Each row is a point on a landscape with many peaks, with its height.
From any point a climber steps to the highest of the 2 points nearest to it. It stops when none of these is higher. Distance is the straight distance between rows; heights are no part of it.
<691>: [ 46 -10  18  17 -31   0 -23 -24  29 -44 -61  15  -5  -3   1  32   0  -9
  13 -42   3 -12  13  -8  29   6 -10  42  -5 -12   2   7 -11   7  19  27
   0 -20 -27  -9   8  25 -23 -28  -3  33   1]  height 115
<1124>: [-17  11   8 -10   8  16  -5 -40  20   6  47 -38  -6  20 -22 -20  15 -58
  -7  11 -23 -19  18   6 -14   8 -23  -7 -44  17 -17  -2  10 -29 -60  28
  10  58 -14   1   6  33  -1  42   1  -1  14]  height 763
<1197>: [-12  -5  -4 -53  15 -14   7  34   2 -19 -13 -17 -34 -14 -36 -16 -15 -42
   5 -42  21  23   0  19   1  -3  14  40   9  14  28 -40  13   4 -41 -15
  20  25  32  35  15  19 -23   8  -5  -2  12]  height 238
<112>: [ 15  24  -8 -20 -12  -5 -22  21  24  27  38  20 -17 -15  14  20 -41   7
 -25  24 -10   2 -28  19  26 -32  18  10 -19  -3  12  31  21  36  29   1
 -25 -55  13  -2   6 -25   0 -31  27 -53  13]  height 807
<482>: [-21  13 -25  23 -21 -50  -4  34  18   9  15 -22   8  -9 -17 -21 -53 -68
  -8  -4  -8   2 -33  11  51 -13  -2  18 -40  24  11  40 -28 -25  12  37
 -29  28  -3 -15  22  -2  55 -13 -20   2  -6]  height 528
<589>: [ -1 -18 -44 -11   7  19 -12  19 -19 -33  -8  12 -11  20  25  -2  14  24
  11  -7  -6  -1  -5   8 -29 -15  14   2  14 -16  -8   1   8  33  30  14
  19  41  60  14  -8  -6 -23  11   5  -6 -17]  height 63
<413>: [  6   0  13 -15  61  10  45   3   1  -8  -9 -14 -27 -14   7 -32 -10  -4
  -5  -7 -26 -35  15 -22 -11 -17  14   1  -4   3  34  19 -39 -40  11 -30
  13  61  21   0  24  -9  12 -13  -4   4 -16]  height 609
<474>: [ -1 -14  16  28   5   0 -28  46   2 -10 -44  -8  -7 -30   2  28   3  18
 -23 -43   7  -4  50 -27  31  -8 -10   2   7 -21   2 -21   3   5  25 -11
   3 -32 -14 -46  14 -18  22  13   0  48  17]  height 154
<1062>: [-30  -6 -22   0 -13 -21  44  -6  35 -16 -19   5  42  -4   1 -37   9  29
  12  59  -7   5  -7   6  -8  30 -12  -1  -4   2  29   4 -57 -22 -14 -14
 -39  -6  20  -1 -10   5  23  18 -13  67 -35]  height 527
<771>: [-42  14 -26 -47  20  22 -14  43  12   8  20  10 -27  27   5 -16   2 -26
  -1  10  11  32  -2  23 -20  -7 -15 -21  -1  16 -13  -3  41  22 -15 -15
 -29   7  -1  -1  12  19 -10  39  10 -16  20]  height 236
<505>: [ 21 -13   9 -20  20  10 -37  -4 -12 -23 -11  -8 -15  21   8  16 -14 -17
  41  -3  45  -1  -7   7 -25 -22  23  44  19 -30 -12  20  15  23  -3  -1
  10  33 -20  34   3  13  -8  21   7   9  34]  height 340
<851>: [ -6  17 -18 -33  39   3 -11  30   6   2  27   2 -34  23  18  -4 -28 -27
 -16  25  18 -18 -12   5  -3 -31 -26 -10 -14  19 -11  37  24  21  15 -17
 -27   6 -22 -21  36  31  -3  19  48  -9  20]  height 261
<560>: [ 27  14  15   9  18 -28 -22  -4 -22   5  -7  -3  -2   6  -1  30 -17 -10
 -13 -19  34 -28  -7  29 -23 -17  17  54  -9   3   1  10   0  28  -3  -3
   3  33 -12  29  23  14   7  -7  20   5   6]  height 315
<570>: [ -3 -24 -28  -2 -22  -7 -15  24 -18  -3  -5 -13  -3  -9 -12  23 -13   4
  -4  13  20   6  12   0   4  -1 -21 -12   7  -6 -30 -34  22  14  -6  -5
   4 -29  13  -2  -7  32 -24  10  39  25  19]  height 363
<698>: [-14  19   0  -6 -15   5 -21 -32  21  -6  -3 -18 -12  21  -6  11   7 -65
  -1 -20 -12 -15  13 -13   0  25 -26 -15 -14   1 -10 -11  32 -13 -57   9
  13  17  -9 -14 -34  18  20   6  -2   8   5]  height 694
<1177>: [  2  -9  20  -2   1  17 -10  22 -15  32  -1  12   8   2  23  37 -11  34
 -45 -14  10  -4   8 -43   8  14 -24 -22   3   6  -7 -23  58  31   6 -38
  24 -74 -26 -18   2  28 -11 -25  33  -7  13]  height 141
<284>: [  3 -33  20  17   8   5  -1  42 -24 -10 -24   8  10   4 -25   3  29  37
  10 -45  36  29  51 -11  25 -13 -11  24  25 -15   7 -24  -1  22   1  -4
   8 -15 -17 -10  30   0  -3  15 -18  -1  12]  height 138
<312>: [-16  -1 -21 -11  -9  14  -2  39  -1  -4 -28  35 -17  23   5  17  22  47
   1 -24   7  29  -3  -6  -4   1  12  -5  27 -20   5 -14  20  50  24  -1
  -3  -8  47   5 -24 -27 -17  -5 -13 -34 -13]  height 75
<249>: [ 33   2   8  -5 -22   6 -38 -20 -25  -2  16  -9  13   0 -23  16  18   8
  21   3 -18  19  -4  48 -10  10  -8  -2 -22  18 -28 -22  -2  26  19  40
 -11   2 -49  32  26  29 -54  20   8  11  14]  height 27
<1162>: [ 33   1   2  -9 -19   2 -15 -27 -19  12  39 -20  19 -10  10 -12  -8  13
  27  55 -32   3 -23  13   1 -25   8  -7 -23  13 -21  12 -21  18  40  36
  -3   9 -10  12   8  26 -32   7 -13   8   3]  height 35
<414>: [ -1  12  18  -9  -9  26  -6 -32  38 -26 -38  28 -22  36   1  -6   8 -36
  43 -15  16  16 -23 -21  23  16  -2 -11  18 -17 -15  43  17  -7 -11  33
 -28  -3 -30 -17 -26   7   5  -4 -26 -20   3]  height 151
<792>: [ 47 -16   9  39 -19 -13   9 -38 -15 -33 -10   9  25   8  26  19  -2  13
 -17  -1  13 -29 -11 -42  33 -30 -14 -10  -2  -8 -25  22  17  24  26  16
  50 -47 -24 -23 -13  38 -23 -33  19   4  -6]  height 314
<8>: [ -6 -26  21  -8 -19  47  -7  -1  -6   2  18 -17  28  -2   8 -22   8   8
  29  41 -18  22  20 -33  15  15 -29 -19  16   2 -15   5   7 -12   0   1
 -14 -32 -35 -46  -3  20  -7  33  -9  16  27]  height 540
<800>: [ -5 -13  -1   8  -4  21 -26  13 -13  22  37 -25  22  -3   3   2  14  -3
 -49 -20 -48 -28  42  -4 -20  29 -56 -15 -25  22   0 -42  33 -12 -26   3
  12  10 -10 -30  19  40  -5  14  20   5  -3]  height 322
<44>: [  3  37   2 -36  12 -16  -2 -33  37 -37 -44  38 -19   5  -5   5  -8 -24
  43  13   5  30 -45  24  -9  20  32  18  14   5   3  15 -30  21  16  -2
 -45  10 -29  31 -10  -4 -10  -4 -10  31  -4]  height 132
<439>: [ 14 -17   4  10 -26  33 -13  -8 -40  12  23  -7  19 -18  37 -27   2  29
  32  25 -45 -17 -23  14 -10  -8  15  -7   7  -1  -6  31  -9 -19  61  56
  -9  32  17 -10  -5 -10 -12  -2 -31 -29 -18]  height 43
<412>: [ 11  19  38  13  10  19  11 -16  -6   9 -42  -4 -12 -19 -34  14  -8  17
  11  -8  21  16  23 -13  36 -14  16 -14  40 -54 -18  -6  15 -20 -15 -13
 -28 -27 -36  -5 -15 -40  -1  -3 -17 -15  20]  height 411
<52>: [-11  38 -14  19  29 -36  21 -21  19  -4  -2 -13 -14  -4   0  14 -20 -69
 -17  -5   5 -29 -19 -35  26 -13  -1 -20 -20   5   6  19 -17 -28 -18  -3
  22  31  10  -6 -24 -13  54 -18 -11  24 -15]  height 538
<272>: [ 10   1 -26  23 -12 -30 -23  42  -4  17  -1  13 -21  -4   0  31 -26  32
 -43 -19   4 -32  -5  37  13 -15   0  10 -19 -14   2  10  15  32  20  17
  -4 -16  22   0   3 -17  -1 -35  50 -30  -9]  height 724
<195>: [-18  18  -8  -9  24 -17  39  -2   3  -5 -44  14 -24   5 -40  10   4   8
  12  -1  52  32  -2 -19  18   3   4 -15  34 -27  -7 -20   2   5 -31 -38
 -17 -16 -10  23 -16  -6  -6  -7  -4   7   5]  height 446
<563>: [-18  25  13  -7  28  -9   2   2  18  -2  -4 -13  -9  28 -26  -7  26 -35
  13 -43  -4  27   5 -13  17 -21   3   2 -10  23  -3 -24  10  25 -22  28
  21  55  13  11  14  19   1  28 -69   4  -7]  height 198
<86>: [  5   6  17  19 -11 -21  13 -28  -9  49  52  -9  57  26  38  -9   2  51
 -13  49  10 -16 -30  -6 -32 -10  11  17 -17  22  18  12 -21  29  14 -29
  11 -19  13  19  18   6  16  -4 -10  13 -21]  height 239
<385>: [ 34  -4   1  35   2 -22  30 -30 -18 -26 -28 -16   4  14 -15  16  15   1
  -8 -40   6 -27   7 -34  28 -17 -21   3  -7   0 -15 -14   0  -2  -5  26
  54  17   7  -2   1  33 -32 -25  -9  15 -23]  height 342
<257>: [ 27 -11 -16   3  21  15  17  18 -60   3  16  -4  -1 -14  -7   3  25  18
 -19 -30 -17   9  24 -11 -22  -8   8 -20  14   4 -12 -57  16   4  14 -18
  55  25  24  24   9   8 -59 -12  -4 -24 -14]  height 92
<811>: [  8 -19  -3   7 -19   5 -13  -4 -21  12   5 -26  27 -12   5   4  35   8
 -25 -22 -20 -18  35   9 -50  43  -7  20   4  13  16 -55  -5  -2 -31 -17
  34   8  23   0  -3   4 -21   2  14  25 -12]  height 303
<744>: [-10  27  -5  -1  12   7  14 -23  24 -18 -14  30  -4  61  11  -9  44 -10
  25 -28  16  28 -24 -16   1  -3   4 -18  16   0 -10  11  11  20  -8  12
  14  34  17  11 -18  -9   2  13 -42 -17 -25]  height 173
<287>: [-16  10   6  -1  -6 -24  36  11  12  10   4  21  -1 -12 -21 -18   4  32
 -15 -12  -3  13 -13  33  20  13  17  18  -3  11  49   7 -21 -12 -12  -9
 -20 -12  19  27  18 -54  22 -26  -6 -61 -22]  height 761
<175>: [ 16  -3  -5 -16 -26  53 -13  -4 -31  31   0  -7  -1 -26  -2  -5  29  58
   6  25 -71  19  15   9 -15  22   7 -41   1 -10 -15 -37   4   2  31  21
 -22 -10   6  -2 -16   5 -42  17 -21  -5  -6]  height 485
<263>: [ 18 -58  24  14 -11  18 -29 -19  11 -40  26  10  31  36  44 -12   5 -25
  21 -13  41  -9   3 -34  12   0 -27  25  -6  12   2  38   7   1 -12  14
  30 -19 -31 -28  13  25  13  -4  17 -14  14]  height 591
<241>: [  4  -4 -23   6  16  20   6   2 -39   1  19   2   2  14  25 -38  -2  22
  20  -7 -29 -36 -30  19 -50  -6  14   1  12  13   1  14  -6 -17  48  28
   6  75  41  11  15 -10 -23  -8   1 -28 -27]  height 52
<617>: [  4 -17  -5   3  -8  22   9 -24 -25  -3 -30  -9   5  -6 -10  11   0  43
  19  27  36  14   5   4  -9 -12  22   8  36 -75 -12   8  24  -2 -26 -12
 -11  -2  -4  28 -36 -52  -4   8  -5 -34  12]  height 388
<194>: [ -1 -28  15   5  37  31  29 -14   7 -27  -1   8   0  34 -24 -27  49  34
  15  22  26   8  37   3 -19  -7   0   8  20 -39  -3  19 -11 -21 -39  -8
 -11  43 -10  22  12 -26  -2  37 -13 -26   2]  height 697
<1057>: [ 10  57 -25   7  27 -16   7 -29  12 -19 -29  33 -20  21   2   9   8 -33
   4   1  12  -7 -32  20 -39  18   1 -23   4  32 -28   7  -9   7  22  -1
 -15  25 -24  11  -5   3  -1  -1  29  33 -17]  height 152
<328>: [-24  17 -26 -17 -25   5 -20  22  53  11  -6 -19 -18  -1  -6  -8 -45  -9
 -12  29 -31  10 -15  11  41 -17   3   4 -35 -22  16  42   3  14  -2  24
 -50  -1  34 -12 -27 -19  36  14  -7 -15   6]  height 649
<586>: [ 12   8 -24  37  29 -23  31  -5 -28 -20 -37   9 -19 -41 -15   5  12   3
 -12   1 -16 -23  25   7 -11  -2   9 -37  28 -14 -26 -10 -28 -53  18  -8
  10   6  -3 -10 -22 -39   2  -4  29  33   0]  height 410
<46>: [  1 -32  -2   1 -36  20 -31 -42  28 -33  13 -16  20 -12  25  -7  32  -4
  29  17 -30   6  10  10  -3  12  17  14 -22 -10   5   2 -22  -6 -14  54
  16  27  42   6 -41 -28  18  32 -38  16  -3]  height 502
<1038>: [  4 -13   7   4 -35  10 -14  28  34  18 -15  16  -2   4 -20  20 -13  43
 -10 -15   4  28   2 -19  68  -7 -15   0 -12 -26  -5  -7  22  44  10  21
 -29 -67 -14 -12   7  23 -24 -15  -9 -24   6]  height 106
<1031>: [-19  40   9   5   5 -19 -28   3  23 -14  -5  27  -6  21  13  30  -9 -54
   8  -2  26  13 -23  -3  -1   9  -3   5  -2  27 -14  25   7  23  21  -1
 -28 -18 -38 -20  -9  -6  25   9  13  21  14]  height 172
<95>: [-23  -9 -14  34  15 -39  19  39 -56  55  47   4  13  -4   4  27   1  34
 -21  32  28   1  -2   7 -21 -19  24 -11  15  -9 -15 -19   7  16   9 -22
  37 -24  17   3  -8 -45  25 -17   6 -21  -2]  height 112
<215>: [  3  36  28   8  16  -1  12 -34  -2  49  10   3  16  50   8  22   9  25
 -21  15   8  -9 -16 -29 -32   4  -2  -2 -10  13   0   7  12  30  -6 -31
  -3  -4 -25   9   1  23   4  -8 -10  -1  -8]  height 216
<938>: [ 16 -22  21   2 -38  19  -1  18   7   9 -47  16  10 -48   5 -15 -12  46
   6   1 -35   0  14   1  20  17   1   9  22 -20  30   2 -30 -31  36 -13
 -43 -46  -6 -31   2 -12  -1 -36  -7  10  -5]  height 595
<941>: [  2 -19   3  14  17 -14  -4  42   2 -34   9  24 -18   4 -10 -12  17  10
 -41 -46  22  -3  32  33  26 -16 -18 -12  16  -7   6  14   8  -4 -12  -5
  10 -20 -12 -12  36 -34   4  -2  54 -55   3]  height 654
<591>: [ 37  34  10  -1  -1 -10  -4 -24  27 -20 -66  34 -13 -14   1  23 -17   3
  19  -8   1  -2 -15   1  10  10  13  20   6   2  13  12 -35  16  43   2
 -34 -21 -26   9  -1   8 -17 -28   2  47 -14]  height 114
<861>: [-37  35  10 -22   5  12 -21  35   6  45  57   4  -5  -3   1   4  -4 -15
 -10  38 -20  41  -6   1   1  -1 -14 -43 -18  46 -15  -3  20  21  27  -5
 -20 -36 -28 -21   7  13   7  30  -7  -3  20]  height 215
<128>: [ -7  40  35 -23  20   3 -20 -14  -3  16  -5  13  -3  27   9  33   1 -37
   5  -5  36  17 -13 -23 -26 -11  -6   3   5  13 -18   4  33  39 -11 -37
   0 -22 -51  -1   3  26  -6  13  -1  19  24]  height 194
<507>: [ 11   4 -13 -29  -4  24   5  12 -28  26  34   1 -31 -61  -5  -4   8  21
 -19  17 -55  19  18  43 -21  16  13 -38 -16  33  -1 -37 -13 -19  43  -8
   2 -19  18  20   5 -16 -39   0  12 -10   1]  height 460
<181>: [ 17  17  23  15  47   2  10 -38  13  -3  12 -18 -11 -13  20   2  -7 -36
  -7  20 -15 -30  12 -43   2 -29  20 -15 -25  -6   7  29 -40 -41   9 -19
  35  31   8  -7 -13 -17  45  -6 -26  33   4]  height 534
<1061>: [-12  10   2 -11  19 -10  11 -22  27 -34 -15  -6 -34  14  -4  11 -17 -79
   4 -41  43 -26  -9 -32  18 -13 -13  -3  -4 -10 -11  15  29 -26 -39  -1
  29  20   3 -11 -15  20  15 -23  13   5   2]  height 618
<1067>: [ 17  36  37 -40  21   9   1   0   2  23 -20  18 -38  -4 -21  23 -11 -20
 -11 -42  18  17 -10  -2   5 -19  -3   8  -7  19   1 -12  33  24  -8 -28
 -13 -12 -55  20  35  39 -36 -24  -4  -9  18]  height 174
<982>: [  6   2   2  21  -5 -21  42 -66  19 -17  10 -14  41  46  -3 -28  15   5
  12 -22   9 -24 -42 -20   8   4  -1   6 -16  30  -1  -2 -16   6 -16  15
  41  23  29  23  14  18 -16 -16 -14   9 -40]  height 375
<259>: [  8  23  -6  18  -8 -44  10 -50  47 -22  17  18  25  40  15 -16  -3   0
 -12  -3  16 -25 -46  18  -3   6   9  19 -35  26  24  36 -35  22  -2   8
  -8   1  14  17  15 -12  16 -15  20   1 -37]  height 412
<621>: [-21  14  -3 -11  40   7  -2  35  -7 -12  -1  -3 -25 -30   7  -5  -4 -37
   0 -13  -2 -14  20  13 -19  -4  26   5  19 -17  16   7 -11 -34  -1 -10
   1  48  30  -3   3 -50  46  17 -14 -11   5]  height 689
<97>: [ -5  34  -1 -13  33 -30 -16  19  -9  23  33   5 -19   8  -3   6 -22 -16
 -10  22  11   0 -26  41 -40 -15  18  23 -16  38  -5  11 -14  26  27 -15
 -24  30 -10  27  36   7  10  23  20  13  16]  height 291
<735>: [ -6  13 -22  30 -14 -20  12   8  11  -9 -18  -3   1  -6  -1  16  16  14
 -15 -13 -19   2   5 -11  32  -6 -11 -26 -10  -1   1 -11 -19  13  25  19
  23 -16  43 -18 -28 -17  20 -12 -27  15 -25]  height 73
<480>: [-18  -3 -15  -9  -9  -9   0  -6  45 -35  36  11 -16  21  32 -18   3 -53
  -3 -29  12   4 -17  -6  31 -20   3  -2 -24  20  20  33   3  12  -2  34
  41  10  47  -5  -8 -23  35  -7  -4 -48 -21]  height 496
<991>: [  9 -30  27   4  29  54 -11 -29  -7  -7  32  -2   2  38  36 -14  36 -12
  -1   3   2 -27  23 -43 -19  -3  -6 -22   3 -38  -6  33  30 -22 -44   5
  23  30  -2 -20 -18  -8  25  21 -12 -46   2]  height 593
<301>: [ 10 -41  22   4  -4  29   5   4   6 -25  -4  -1   7  -6   3 -38   5  10
 -18  -3 -23 -10  31 -23  21  20 -48 -19   9   1  14  17  -4 -52   3 -22
 -17 -32 -51 -47  25  17   4   0  31 -13  18]  height 582
<539>: [-27 -16  15   7 -16  -1  -2  42  12   4 -26  19  15  21 -11   1 -16  17
  14 -21  51  30  -1 -37  43  -4 -21  20  26  -7  10   4  18  31  -1  -8
 -21 -51 -19 -32  11  15   5  -2 -12 -13  10]  height 122
<809>: [-38  23   6   5 -29   8 -19  18  -9  83  32 -11  19  -4  -1  12 -10   5
   4  43 -41  21 -27  -1  -4  22  -6 -22 -13  16 -19  -3  19   8  12  16
 -33 -26 -12 -18 -25  -3  26   8 -23  -7   7]  height 200
<913>: [-22   7 -27 -16 -25 -21  28   1 -13  -2   1   7  14 -25  11 -20 -34  -9
  27  60   6  13 -41  20 -22  14   5  13  16  13  -3  11  -7 -27   3  -3
 -20  -7  12   4 -18  -5   5 -17   2   1  -1]  height 752
<837>: [ 38  16  16  19   7   6 -10 -13 -30  -2  -7   3 -16 -63   5  11  24  18
 -17  -6 -46  -8  28  28 -25  15  26 -22  20   4   2 -20 -19 -36  29 -10
   0 -21 -16   3  -9 -47   0 -12   7   2   9]  height 435
<270>: [-19  32  -1  28  11 -52  20  31   3  30  -5 -17  -7  -9 -34   9 -31 -49
 -30 -40  -7 -14 -13 -13  45 -13 -13  -2 -32  24  16  -5 -13 -19   8  12
   5  30  -3  -7  12  -1  47 -28 -32  11 -18]  height 476
<893>: [-24   3   5  16   9  -6   7  14 -26  33  51  -5  20   2  29  27  -6   6
 -21  25  25   8  -1 -45  -1   1 -13 -33  14   5 -17 -16  31  23  -1 -42
  38 -66  -6 -22 -18   0  22   1   8  -3  12]  height 126
<244>: [ 11 -48  -2   0  -6   4  -4  -2  26 -53  51  13   3  25  37 -36   2 -30
  -1 -23  17 -11 -10 -14  32 -13 -19   3 -11  24  21  51   0 -21  -1  16
  34 -14   6 -26  21  -1  15 -17  33 -55  -6]  height 543
<592>: [-10  17 -11 -32 -14  19 -16 -36   5  11  26  -5   7  53 -23 -17  28   2
  17   9 -28  16 -23  32 -36  23  -8 -20 -25  24 -29 -20  23  38  -4  19
 -18  33 -31  29  13  45 -61  31   0  10   1]  height 20
<757>: [-36 -22 -29   0   2  -7  -3  29 -26  -7  14 -14  15   1  10  -9 -20 -11
  28  41  29  -2   0  13 -43  12   4  30  29 -11 -12   2   1 -17 -13  -4
 -10  27  12  -1  -8   8  27  33   9  31  15]  height 826
<207>: [  9   4  -8 -12  -5   2  41 -14  -8   1 -10  19 -17  -7 -18 -34  -3  33
  18  -3 -15   6 -30  28   8   0   7  -4  16   4  14  20  -9 -22  21  12
 -22  12   2  23  19 -14 -34 -30   3 -60 -25]  height 824
<424>: [ -4 -37  14   2  23  15  11  19 -21 -21  16  -2  -1  -9 -15 -21   3  15
 -13   0  26   1  43  -4  21  -8 -27 -22  39 -19  -4  -1  14 -30 -30 -37
   2 -32 -38 -21  31   0 -20  15  45 -28  31]  height 617
<100>: [  5  23   0 -36  -5  23 -19   4  23  18  19  -5 -33 -14  -8  -2 -39  -9
   2  30  -9  21 -19   6  32 -49  17   9  -7 -32  -1  36  35  19   3  15
 -41 -16   5   2   3 -19 -11  10  -5 -51  26]  height 729
<571>: [ 28 -13  -4  33 -17 -29  36   4  21  -7 -54  -2   7 -31 -27 -12 -16  24
   7  23 -10  -8   5  -7  54 -18   0  -5  -5 -29   3  23 -47 -33  20   3
 -36 -28 -18 -22  -4   4  10 -35   1  45 -13]  height 539
<5>: [ 11 -25  22 -31 -37  37  12 -18  14  -2 -31   4  15 -50  27 -31 -31   8
  32  32 -42  12 -14 -27  12   4  12   1  14 -16  24  20 -16 -43  27  -5
 -21 -26   2 -27 -23 -23  -6 -25 -17 -20   1]  height 642
<595>: [-18   9  -8 -34 -23  16 -35   3  28  15 -13 -11  -6   1  -7   4  16   1
 -21 -31 -50  -3  27  26 -49  52  -9  20 -15  14  29 -48   6  10 -41  -8
 -14  22  24   9 -10   6 -19  12  12  16   1]  height 283
<984>: [ 27   1  21  22   6 -28  19 -28 -16  27  18   8  38   5  19   0  14  52
 -16  -4  -2 -24 -23   4 -30  15   9  15 -19  54  27 -17 -41  17  34 -29
  20 -13  10  19  32  14 -16 -20  -2  36 -29]  height 259
<1032>: [-13  -3 -25  23   1  -4   5   1  -4 -27 -19  -8  15 -12  13  18  27 -11
  22   1  -1   6  25 -32  -6  11   6 -16  11  -2 -18 -41 -16   4  12  12
  38  10  37 -14 -31   5  14  19 -35  70 -16]  height 58
<297>: [  0  12   6  -3   3 -27  -9 -36  61 -30  34   3   2  20  12 -17   6 -52
 -11 -12  13  -5 -17  18  19   4  14  12 -53  29  37  36 -34  -1 -35   8
  12  20  14  19  11 -37  44   4   2 -15 -12]  height 451
<353>: [ -7 -17  12  13 -18 -17 -19 -33  10  -7  49 -42  32  10 -13 -18  30 -64
  -7 -24 -10 -18  19  15  -1  29 -28  21 -43  53  12 -14 -15 -25 -58  33
  35  31 -14  -5  26  20  15  23  -2  19   1]  height 704
<890>: [-32  18  10   0 -26   0 -31  14 -11  55 -13  -6   5 -45 -19  28 -29   1
  17  10   1  22  -5  12  -5  30  19  -4  19 -11 -23 -27  15  -6   7  -6
 -36 -32 -12  -6 -33 -14  16   2 -13  20  27]  height 186
<845>: [-20  -7 -27  10 -30  -8 -20  21  29  -8  -4 -18   1 -17   7 -21 -29 -36
 -13   7 -36 -11  -8  10  26   6  -3 -14 -34   1  25  45 -33 -36  21   8
 -31  24   9 -21  -3 -31  54  -2  -5  12  -1]  height 581
<1156>: [  4 -30 -18 -20 -32   3  20  17 -22 -18 -18   9   5 -44  10 -25 -37  18
  45  51   9  26 -32   6  17 -14  24   3  36  -9  -5  17 -12 -18  45   0
 -16 -32  22  -3 -11 -19 -27 -18   3 -18  10]  height 696
<106>: [ -3 -24   2   2  -6  42 -28 -22   7 -10  40 -18  15  38  34  -8  41   0
   3   7 -14  -8  30 -16 -31   9  10   4  -2 -10  -3  -6   8  14 -33  25
  35  41  35  -2 -17 -12  16  37 -28 -15   0]  height 542
<741>: [ 21 -12  17  -1 -13  58 -20   5 -38  24   6 -15  20 -28  19  -7   7  45
  -6  24 -52  -7  36 -32  -9  18 -21 -49  14 -26 -15 -18  22 -21  19   5
  -5 -30 -29 -39  -3  25 -21  10  -9  -2  15]  height 509
<669>: [ 20  33  30  -1  -2   1 -31 -16   9  26   2   9 -21  -6  -3  47   9   0
 -52 -30 -20 -12   8   7  -1  10 -19 -22 -30  14 -11 -13  30  26   0  -8
  -6 -39 -43   3  12  16 -15 -17  30 -15  11]  height 157
<495>: [ -9   5 -25   6 -13 -40  12  30   3  -1 -38  11  -3  -6   9  13 -45   6
 -21  -3  14 -34 -12  12  -1  -2  -9  20  -2 -11  29  21 -22   1   8 -22
 -20 -12  22 -19   1  -1  25 -33  43  29 -18]  height 648
<472>: [ 10  -6  -8 -19   2  14 -18 -12 -14 -22 -48 -15  -8 -13 -20  13  -9  -3
  46  10  15  23   3  15 -20  -6  40  30  32 -49 -12 -15   7   2 -10   1
 -11  19   3  49 -34 -16 -11  22 -17  17  30]  height 366
<163>: [-32   9 -27  -8  26  -5 -18  37 -20  -6  27   0  -8  -5  38   9 -13 -64
   6  -2  25 -16   9  15 -52  -7  16   6  20  11 -15  -2  19 -14  13 -19
  22  30  22 -12  -5 -17  37  21  21  -5  12]  height 762
<286>: [  1 -22  14   0  43  49  18 -21 -27   9  21 -23   5  15   4 -15  18  12
  18  47  10  -5  33 -24 -37 -15  16  -2  29 -50 -24  18  13 -41 -34 -18
   7  37 -10   5 -11  -4   0  39 -24 -28  14]  height 647
<246>: [-29  11   4   8  14 -26  28  42   4  24  17  24 -22   3 -38  -5  -9   3
 -24 -10  23  15   3  25  26  -8 -17  -5   0  14  10  12   3 -11 -20 -19
 -27 -22 -17  -2  31 -18  18  -9  23 -45   3]  height 702
<21>: [-16  -9 -17  -3 -10 -40  17  12  18  19 -20   8  20 -10 -16  -1 -13  37
 -19  31  14 -13   8  28 -15  22   2  34  -9 -15  40  -7 -43  -2 -38 -28
 -39  -9  25  15 -10   3  24  -1  18  52 -12]  height 580
<908>: [ -3  -4  -9   3  26 -19  67 -17 -12  -5  -3  11   0  12 -15 -27  16  41
  13  34  20   3 -14  11 -26 -12  16   4  25 -24   7  15 -25 -21 -20 -26
  -6  28   1  33   2 -22 -17   1   3 -32 -25]  height 758
<271>: [  7 -10  -7  -4  17 -34  52  21   1   0 -36  -5  -5 -30 -56 -12 -24  33
  11  19  18  18   8  -2  48 -23   2   4   8 -13   5  -8 -40 -11  -7 -19
 -22 -19   3   5  16  17 -16 -13   1  30   0]  height 491
<144>: [ -6  -8   6 -30  16  11  -7  26 -16 -10   9 -20 -17   9 -22  -4  16 -36
  13 -42  17  37  18   6   4 -32  15  14   7  -9  -8 -37  34  23 -34   5
  45  34  11  36   3  22 -21  31 -41 -11  24]  height 218
<242>: [  8 -21 -20   9  -6  10  12   7 -18  11  21 -18   4   7 -24   0  12  28
 -42  -7 -21 -12  18  -9  23   3 -48 -29 -23   6 -18 -35  31   7 -22  13
  22  -9  -5  -7  16  59 -39  -1  25  -8  -6]  height 339
<418>: [ -9  10  10  43 -10  -8 -33  24 -16   9 -52  15   2 -33 -11  36 -12 -10
  10 -29  11   6   8  -3   4  31   2  -5  37  -7 -23 -25   6 -21  29  -6
 -25 -39 -33 -29 -24 -26  30  -1  -3  48  25]  height 171
<509>: [ 18 -47  16  10 -11  -3 -14 -21 -12 -22  23 -35  38  13   7   2  11 -20
   1 -12  36 -19  25 -15   7  -4 -24  47 -14  13   4 -14  -6   6 -51  11
  48   3 -12  -1  16  39   0   6   9  16  11]  height 646
<803>: [  6 -25 -28  14   1 -11   1  17 -43 -25  -9  -4  -6 -35  12  18 -21  12
   0   9  29 -21  15  14  -4 -16   8 -14  33 -36 -31 -12  10 -14  11 -12
  20 -22  13  -7 -20 -28 -14  -7  51   2  20]  height 384
<867>: [-17  20   4 -50  -1  -7  14  -2  13  10 -16  -6 -21  -4 -37 -16 -10 -10
  15 -17 -20  24 -17  24 -12  35   9  28   2  20  28 -35  -1  -4 -31   0
 -22  21  10  33   0  16 -15   6 -27   7   3]  height 260
<519>: [ 17  -7   1 -19  -8   3  24 -27  -2  28  10 -14  12   9   4  -3  13  51
 -31   1 -22 -18  -4  -1 -37  20   3  -8 -26  23  24 -42 -18  20  -4 -39
  18 -11  21  30  13  34 -47 -22  25  24 -26]  height 280
<47>: [ 27 -19  27 -16 -37  19 -31 -39  29 -40 -46  17  -9 -17  14  10 -14 -34
  48 -23  -9 -13 -10   3   2  30   7  40  13 -17  12  28  -5 -33  -7  31
 -15  -3 -26  -1 -20  -3  -8 -40   0   3   6]  height 131
<693>: [ -7   3   0  30 -18   1  -9  41  11  35 -20  28 -12  21  -4  31  20  60
 -20 -37  -4  17   1  -4  36  -4   6 -10  -7  -4   5  -6   5  48  35  28
  -7 -24  29 -11  -7 -14  14 -18 -38 -28 -29]  height 89
<747>: [-15 -25 -28 -10 -15   6  30 -38  21 -22  -1 -20  21  -1  10 -34  22  20
  26  38 -31  -8  -7  16 -27  22   8  -2 -10   1   2 -14 -35 -29 -20  18
   6  36  60  22 -25   3  -9  26 -23  45 -34]  height 481
<1114>: [ 19  -7  -7  42  19 -21   7  14 -66  36  48  -1  31  -3   5  19  29  19
 -22   2  14   1   0   6 -46  -7  36  -5  11  15 -19 -40   3  14  18 -25
  72  15  18  41  -1 -24  -7  -8  -7 -18 -10]  height 102

Call two points neighbours if one is among the 2 nearest of the other. Go from one point of each pair to the other, from neighbour to neighbour, staying as high as possible. Name the lowest point that can't be avoided.
<1124>, <757> -> <181>
<112>, <1124> -> <270>
<207>, <112> -> <747>

Two climbers start at each pair of points below. Name the first point that both come to, or write -.
<982>, <560> -> -
<284>, <385> -> -
<195>, <803> -> -
